Each row is a point on a tangle of strands that fork and nearly touch. The rows are in no order.
Two points are linked if the straight distance between their rows is under 26.4.
zeg: [ -7  11   1 -10  -2  -9  -5 -11   8 -12   3   8  -4   9 -22   0 -12  -2
   8  -1  13]
fen: [ 10  -4  -8 -10   2  -4  -9  13  -6   6 -12  -6 -12  -8   5   8   5   8
   9  11   6]
Gule: [  2   4  -2  -9   8   3   1 -12  -1  14  -5   6  11  16  -2 -16 -16  -4
 -16  -8  -2]
Sili: [  1 -14  -5   7  -1  18   8  16   4  -1   4  -9   9   0  -4 -13   1   4
 -11  -8  -6]
fos: [  2   3  -1   1  10  15   7   7   6   6   4  -5  10  10   0 -10 -12  -8
  -7 -10   2]
Duzu: [  3  10   5  -4  -2 -10 -10   0   2  -8  21  12  -9 -18  -3  15   5   8
   7   1  12]
Lidef: [ -6  10  17  12  -1  -6   9 -12   4  -1   4   7  -1   3   9  16  -3  -4
  11  -1  -4]
Sepeb: [  3  11   0   1   3 -12  -1  -8  -7   6  10  -7  -7  -7   6   6   2   1
  10   5  -5]
fuvo: [  9   9   1  -8   9  -1   1  -2  -5   4   3  -2  21   6  -4 -10  -3   2
 -19  -4  -5]
Reti: [-12   4   1 -14  -7  -4  -6  10   5 -10   3   2   0  -5 -21   2   5  -8
   8  -9  15]
mef: [ -1   1  -8   1   0  -8 -11 -11  -6   1   0  14   0   8   8 -18   1   9
  -7   9  -8]
nak: [  6   0  -8   9   0  -7  -6  -7  -6  -3  10   6  -2  -1  11 -14   3  14
  -5   9 -16]
vezes: [-14   2   4 -12  -4  -3  -5  -1   7 -17   7   5   2   2 -27  -2  -6  -2
   4  -1  13]
kal: [  1  -2  14   3  -6  -3  10   3   7   4  -1  -4  -4 -10   0  23   4 -13
  12  -8   7]
vunu: [ 14   6  12   2   0  -9   7  -7   4   6  11   3  -8 -20   0  25   3   5
  11   0   6]
defom: [ -4 -15  -8   0   0   5  -1   2   5 -10 -22   4 -10  13  -4  -9  -1  -3
   1   9   5]
guso: [-24  -2   6   6   0  15   7  12   4  -8   9  -6  16   0   0  -2  -2 -10
   0 -20   0]
rem: [-15  -3  -2   8  -6   7  -8   4   5 -15  -2   3 -15  -5   1   4  -4  -1
  12   5   5]
Povud: [  1  -4  -2   5   3  11  10  18  -3  11   7 -18   6  -6   5   0   5  -8
  -6 -10  -8]
vop: [-19  -7  -8  -6  -4  -4 -14  13  -2 -14   2   8  10  -7  -2 -12  18   5
   4   5   2]
leke: [  9   4  -1  -1  -4   0  -2 -14   8  -1   0   4 -15   8  -8   2 -13   7
   6   3   7]
tolar: [  9  13  -1 -10   5 -11  -1 -13 -11  11   2  -5  17   9  -2  -8  -1   5
 -12  -3  -5]
segi: [ -8  -1  -2   3  -4  -1   0 -17   5  -3  10  13  -8   7   1 -12 -14   2
 -10  -2  -4]
fubav: [  7   8  -6  -4   3 -12  -7   2  -9   4  -1   0  -3   0   5  -1   4   9
   8   9  -2]
lodu: [ -8  12  22  10   8  -1   4 -15   5  -3  16  15  11   3   7   6 -11   2
  -8  -6  -7]
radu: [  1   4  -3   1   4  -2   3   3  -3   2   7  -3  17   2   3 -15   5   5
 -17  -4 -15]
vilo: [  1  -6 -11  -2   6   6  -3  -5  -5  -3 -33   0   0   9   5   2   6 -15
  -2   8  -3]
vob: [  4   2   9 -13  -2  -3  -7   4   3 -13  17   1  -6 -20 -23  10   3  -1
  -8  -9  18]
nesi: [ -8   3  -8  -4   3 -11 -13  11  -9  -2   1   2  -3  -6   9   0   9   5
   7   8  -2]
kema: [ 13   2   0   1  10   6  14  10  -2  16  10 -19  10  -6   0   6  -3  -4
  -3  -7  -4]
vodev: [ 11   9   0  -5  12  -2   5  -9  -9  23   0 -11  16   7  -1  -1  -4   3
  -8  -3  -7]
dafe: [  8   0  -9  -6   4  -7 -13   1 -11  10 -22  -6  -6   3   7  10  -3  12
  10  16   7]
nili: [ 16   3  -1   0  -4  -1  -3  -7  -2   9 -12 -11 -15   1   1  11 -10   2
  14   9   6]
zos: [-21 -12   0   0  -3  15   5  10   5 -10   3  -4  12   3 -12 -13  -3  -8
  -1 -15  -1]
dade: [ -8  -8  -9   2   0   3 -11  11  -1 -12  -6   6 -11   1   2   0  -1   7
   7  12   4]
buku: [  4   0 -10  -3  14  -1 -15  -8 -11   9 -33  -4  -8  -1   8  14  -9   4
   6  14  -1]
Somok: [ -2  -8  -5  10  -2  13   8  15  -3   1   7 -13   8 -10   4  -8  11   1
 -12  -7 -14]
tila: [-19  -7  -5   1  -3  -1 -10   2  -1 -14   2   9   4   3  -3 -17   5   0
   3   4  -4]
nud: [  9  -4  -8   3  -5   1  -3 -15  -2   5  -5  12 -11  11   5 -14  -4  11
  -6   9  -3]
rurug: [ 2  0 -1 -2 -7 -1  3 12  2  0  1 -9 -7 -7 -5  6  8 -8  5 -4  0]
bisad: [  2  -3  -4   7   4  -4   6   6 -13   5  -1 -15  -7 -14  13   5  10  -6
   2   8 -13]
zom: [ 12 -11  -4  -8  -5   0  -1  19   0   2  -2  -7  -7 -11  -9   1  18  -3
   3  -2   8]
pese: [  8 -10  -4   1   2   4  13   8  -6  10 -17 -19   2   0   6   2  11  -6
  -5   6 -13]
nadel: [  9  10   0  -5  13   4  10   3  -6  18   6 -13  18  -1   6  -3  -8  -4
  -7  -7  -5]
pud: [-14  -9  -6   3  -3   2  -2  -7   5  -5   3  14  -3   7  -5 -20  -5   1
  -5   2  -6]
beni: [  9  -5  -4   1   1  -1  -1  -8  -8   7 -12   0  -1  10   8  -8   3   6
  -1   9  -6]
Zop: [ 18  -9  -6  -2   2   0  11   9  -6  14  -5 -20   2  -6   3   0  13   1
  -3   5  -5]
dil: [ 13   0  -7   7  -1  -5   4  -2  -6   5   8  -2   7   2   7 -14   9  10
 -12   7 -16]
noku: [  0  -1  12   7  -2  10  12  -2  14   3  -8  -5  -3  12  -3  12 -14 -11
   4 -10   9]
zuz: [-17 -10   5  20  -6  18   8  -1  11  -8   2   2  -5   3   7  -1  -7  -6
  -7  -8  -6]
senuf: [-14   8  18  16   1   0   9 -11   5   0   8  16   7   6  11   7  -7  -4
   3  -9  -8]
rorib: [ -6   8  -2 -15   0 -16  -9   1  -7  -1  -2   6  12   4  -3  -5  16  -3
   5   4   4]
nuv: [ 16 -10 -12  -8  -3  -3  -4  14   3   0  -4  -2   0  -6  -4  -2  17   8
  -1   9   9]
dadev: [ -1  -5  -3  -2  -1   0   5 -14  -2  12  -7   7   4  14   7 -17  -5  -4
 -15  -3  -8]
pem: [  3   4   9   5   0   4   3 -14  13 -10  14  10  -1   5 -10   6 -18  10
  -7  -2   6]
dak: [ -1   9  24   7   4   4   5   1   3  -2  19  11  13 -17   2  15  -1   6
  -4  -5  -1]
muna: [-1  0 19  9 -4  7 13  8 17  1 -6 -3  2 -1 -2 20 -5 -9 10 -9 14]
subo: [  9   4  -2  -7   0  -6  -5  -5  -7  11 -20 -11  -4   2  -3   5   0   1
  14   8   7]
Vone: [ -3  -9  -3   2  -5   8   3  -4   8  -7 -10   3 -14  10  -3 -10 -13  -6
  -4   2  -1]
busi: [  9  12  -2  -2  -2  -9  -8 -10   0  -5   8   6 -11   2  -4   3  -8  12
   8   5   2]
melu: [  6  -5  -4  -2   2   0   3   2 -10   5 -26 -12   7   6   6   2  11 -10
  -1   7  -4]
Kugup: [ -4   6   8  -6  -4  -4  -2  -1   3 -11  20   5   0 -15 -12  13   4   0
   0  -4  10]
Bolo: [ -3   5  -1   2  -2  -5  -1 -22  -3  10   4   8  -5   9   9 -12  -8   0
 -10  -1 -12]
Vas: [  2 -16 -13   1  -2   2  -9  14   0 -10  -9   5  -1   1   7  -6   9  11
   1  13   4]
zifuz: [-14   5   4   0   0   6   9  12   1   1   4 -12   8   4   0  -1   0 -13
   1 -16  -3]
ladan: [  0 -15  -6   6   1  11   7   5   5   4  -3   1  10  11  -2 -20   1   0
 -18  -5  -5]
bepus: [ -1  -9  -6  -1  -8   4   3 -12   3   2 -12  14 -17   9   4 -11 -11   0
  -9   9  -3]
remo: [ -6  -3   1  -3  -8   6  -3  14   2  -6   0  -6 -13 -14  -4  12  10  -7
  14  -6  12]
Pemal: [  2   1  -9  -3  10   0 -10  -9 -12   4 -36  -5  -1   1   7   7  -1 -10
   5  11  -1]
Veso: [ 10  -9 -13  -4   1  -5  -9  10   0   2  -9   1   0   0   8   4  11  13
   2  16   7]
kazo: [  9  14  -2  -8   2 -13 -14  -4   0  -4  16   7 -12 -12  -3  11  -5  14
   8   8  10]
rogib: [  1   7  15   8  -3  -9   6  -6   0   3   6   4  -6 -11   9  20   4  -2
  14   4   0]
nete: [  7 -11  -6  -7   0   0  -8   2   5  -7 -25   4  -1  13  -2  -3  -2   0
   6   9  13]
Fetez: [-6  2 19 12 -1 11  8  4  9 -8 13 13 11 -7 -2 13 -6  7 -2 -9  3]
dobud: [ -4  15   0 -13  -2 -16 -10  -4  -7  -1   0   4   2   4  -7  -1   2  -2
   9   2   3]
zeto: [ 11  -4  -5   1   3  -5   6   8 -11  10   6 -12   4 -12   8  -5  17   1
  -4   4 -12]
suk: [-16   5  -7 -11  -2 -11 -16   9 -11  -6   4   8  12  -7   0 -11  23  -1
   4   1   1]
Faba: [ -3   9   6   3   0 -11   1  -6  -3   1  19   2  -2 -14   7  13   7  -3
   7  -1  -1]
vad: [ -3  -7  -3   7   2   7   7   0  -1   6   0   0   1  13  10 -18  -3  -4
 -16  -7 -15]
zini: [-13  -2   8  13  -2  12   8   0  11 -10  12   5   6   2   2   3  -5  -2
  -3 -11  -1]
kelon: [ 1  1 -2  0 -1  0  4  0 -2  3 -7 -6 -1  9  4 -4 -1 -3 -2 -1 -7]
baraz: [  4   7   6  -6  -3  -4  -3 -14   9 -15  11  11  -7   4 -19   2 -16   8
  -2   2  10]
Dizo: [  3   6  13   3   2  -4   5  -4  -1   0  23   4   6 -21   3  16   8   2
  -5  -7  -1]
Suvop: [ -6   4   0  -4   4   3   5   8  -1   6  -3  -7  11  10  -4  -7  -5 -12
  -6  -9  -3]
Teg: [-15  -9   4  17  -8  13   2  -1   7 -15   3   2 -12  -1   5   3  -3  -4
   5   0  -1]
kidev: [-12  -4   1  -9  -5  -1 -12  11   2 -10   7   2  -8 -17 -10   3  11  -7
  12 -12  16]
zedi: [  7   0   3   3   2  10  10   7   8   4   4 -11   2   7  -3   6 -12  -5
  -1 -10   5]
Tel: [ 17  -1   1   3  -9   4   3 -13   4   8 -11  -6 -17  10  -6   6 -17   4
   5   0   6]

A fork is a point with three links, a tip a point with one. Leave the first point through the second and follow the links. Name the first fork or tip that comes.
vad / ladan -> nud
baraz / zeg -> Veso
Veso / nuv -> pem
mef / nak -> dadev
vob / Kugup -> dafe

A fork is a point with three links. Follow the links from the first point to the second and name the forks in between, in order.
vezes / lodu -> Veso Faba rogib
ladan / Vone -> nud
mef / rorib -> dadev
dafe / baraz -> Veso
nili / lodu -> dafe Veso Faba rogib
melu / fubav -> dafe Veso Faba
